Each scene shows the same named points in several views. A view is turned or mirrored, and shifted as a whole, has a little noise and may leave points out.

Scene 1
View 1
dubel: 3,-11,-2,0,2,-2,20,16,-2,9,-7,13,3,-9,9,-13,15,-1,7,-9,-2,14
lup: -2,-5,6,-5,-11,-2,8,0,-7,0,2,9,-6,-1,11,-4,20,11,5,-9,2,-1
Val: 4,-8,-8,2,-5,1,11,11,-7,11,-1,6,-3,2,14,-9,8,0,9,-4,2,3
meko: 12,-12,-13,8,7,7,21,8,-1,5,-1,3,-9,4,12,8,-3,2,10,5,13,3
nozan: 15,-14,1,-5,-14,-7,13,17,-13,2,-1,6,3,5,17,-9,6,-2,12,-4,0,7
tofi: -7,-6,-12,2,-1,1,14,5,-1,13,-6,4,-9,-1,16,-10,14,5,6,-4,2,8
genug: 8,-5,-4,-4,-3,-1,12,1,3,-3,4,1,-8,2,11,-9,17,7,5,-8,5,-6
ponab: -4,-1,-8,3,-2,7,4,4,-5,14,5,8,-5,1,9,-13,15,2,5,-7,4,-7
nukap: 3,-5,-3,3,8,6,16,6,2,6,1,11,-3,-6,3,-5,14,3,5,-7,6,1
bezi: 8,-2,0,5,5,11,8,3,-3,4,11,13,-4,-1,0,-1,10,3,4,-6,9,-13
tudos: -13,0,-8,3,-8,5,-1,9,-12,23,3,12,1,-1,12,-24,20,-2,6,-11,-5,-1
dib: 0,-2,-9,4,-7,7,0,8,-12,16,9,7,-4,7,12,-14,9,-2,8,-5,3,-10
Vovef: 4,-6,-5,2,8,4,19,4,5,3,-1,9,-5,-5,5,-4,14,6,4,-7,7,1
sokor: -4,1,-4,3,-1,7,2,9,-6,17,9,15,2,-3,4,-21,20,-3,5,-13,-1,-10
tigav: 1,-8,-3,-4,-1,-4,20,1,4,-2,-7,4,-10,-4,12,-4,18,11,5,-7,5,7
defus: -1,-5,-7,0,0,1,15,1,3,4,-1,4,-9,-1,11,-6,18,8,4,-6,6,-1
View 2
tofi: 13,13,-1,-7,17,-4,-2,6,10,6,-3,0,17,12,6,-6,-4,1,9,-5,-8,5
genug: 6,10,-7,-1,16,-4,3,3,9,-1,-4,4,16,-4,0,-12,9,6,8,8,-19,2
ponab: 10,17,-2,0,18,-5,-7,8,4,2,1,1,14,-1,-2,0,-5,10,2,5,-9,9
bezi: 1,17,-1,2,9,-2,-11,7,-6,0,-2,10,16,-8,1,-8,5,12,-2,13,-9,4
nukap: 9,15,-7,-1,9,2,-8,8,-2,5,-8,5,18,7,6,-12,4,6,4,6,-7,3
dubel: 22,13,-8,2,4,3,-4,9,2,11,-4,0,18,13,1,-8,7,-2,16,-5,-6,5
meko: 11,13,12,-15,7,-5,-2,13,2,5,1,18,21,3,15,-15,12,7,3,3,-5,-7
dib: 14,18,6,0,17,-8,-4,11,4,5,9,3,12,-8,-6,5,-4,12,3,6,-8,9
defus: 6,12,-5,-3,17,-3,-1,4,8,1,-7,3,17,5,5,-11,1,5,5,2,-13,4
lup: 3,8,-5,5,13,-5,-1,-9,2,-2,-4,2,13,-4,-5,-6,3,-2,9,-3,-17,7
Vovef: 8,14,-7,-2,10,1,-6,7,2,4,-8,6,19,6,7,-14,7,5,5,6,-10,2
tigav: 7,7,-8,-3,14,-3,2,-2,9,1,-9,3,18,7,6,-14,8,-2,11,-3,-15,1
View 3
meko: -20,1,1,2,0,-2,12,0,3,-12,9,5,1,10,-2,-4,9,9,5,5,-12,6
sokor: 3,-13,5,6,-5,0,8,21,-2,10,-3,18,-9,22,15,9,1,-3,-9,9,3,-8
Vovef: -7,-3,1,5,-4,-6,9,-1,3,2,8,4,-2,17,14,-3,-2,4,0,6,-4,-4
nozan: -3,8,12,2,-4,9,9,7,-2,9,11,9,-11,0,-2,-1,21,-8,6,0,4,-5
tofi: -4,-4,1,8,-6,10,7,5,-4,7,8,6,0,14,8,2,-5,4,1,9,4,10
lup: 2,-3,14,9,-6,-3,0,3,-11,11,3,6,-13,6,7,-6,-2,1,4,13,5,-8
nukap: -3,-3,1,4,-5,-4,7,-1,-2,4,7,3,-4,15,14,-2,-1,4,1,5,-2,-6
dib: -4,-10,10,7,-4,3,9,22,-5,3,-1,21,-9,13,-1,7,9,0,-5,11,1,1
Val: -5,-1,6,5,-4,7,9,9,-3,5,7,10,-6,10,3,2,8,-1,1,5,2,2
tudos: 6,-11,5,7,-8,13,7,21,-10,12,-3,18,-8,19,11,13,0,-4,-7,9,9,0
genug: -2,-4,14,9,-6,-9,8,6,5,8,11,10,-9,13,4,-10,0,2,2,11,2,-1
dubel: -1,3,-4,0,-6,9,10,2,0,10,11,2,-2,13,17,4,5,-4,2,-3,3,-6
bezi: -8,-10,9,4,-1,-15,8,10,0,-3,-1,13,-9,16,7,-2,4,6,-4,11,-9,-12
tigav: -2,1,7,8,-8,-1,4,-5,-1,9,13,0,-4,10,10,-10,-5,4,5,8,4,2
ponab: -2,-10,7,7,-6,0,8,15,-4,5,0,16,-7,17,6,4,0,3,-6,12,1,0
View 4
ponab: -6,17,-2,5,-10,-1,7,-6,-14,-8,-2,4,0,2,3,0,6,-11,-6,-9,-6,7
defus: -1,8,1,6,-9,-6,13,1,-13,-9,-14,4,5,-4,-1,12,6,-11,-8,-8,-6,6
bezi: 1,10,-2,10,-11,-6,5,-10,-15,-17,4,11,-2,-13,-1,4,11,-2,0,-8,-11,5
dubel: 0,11,16,7,-7,5,0,5,-5,-2,-21,5,10,-6,-5,-3,-1,-7,-4,-4,-1,14
dib: -7,12,-4,2,-8,0,4,-9,-15,-6,2,1,-2,8,3,-9,9,-12,1,-11,-4,6
tigav: 2,3,8,6,-8,-8,14,7,-13,-8,-22,6,7,-4,-5,15,3,-11,-6,-4,0,8
sokor: -10,28,5,0,-12,3,-1,-8,-11,-8,2,10,-1,1,3,-5,2,-11,-6,-6,-10,8
meko: 9,-12,-9,19,-8,0,11,-2,-11,-5,-15,-11,8,-10,-1,-5,18,-4,-4,-17,-8,6
tofi: 0,11,0,9,-8,0,11,3,-10,0,-17,-3,7,3,1,3,4,-14,-10,-8,-1,10
genug: -5,2,4,-2,-10,-9,13,-1,-17,-13,-11,8,3,-3,-5,11,10,-12,-2,-8,-7,4
Val: -2,4,4,5,-6,0,5,-2,-13,-4,-11,0,4,3,-1,-5,7,-10,0,-9,0,9
nozan: -1,-7,14,0,-3,-3,1,0,-14,-4,-14,5,2,6,-7,-10,8,-7,13,-4,9,11
tudos: -10,29,4,0,-9,4,1,-5,-10,0,-2,5,0,13,6,-8,-1,-16,-6,-6,0,11

In a view up to two points have been moved. Name them for each view, in the order of its rows, or write none.
view 1: none
view 2: none
view 3: nukap
view 4: meko
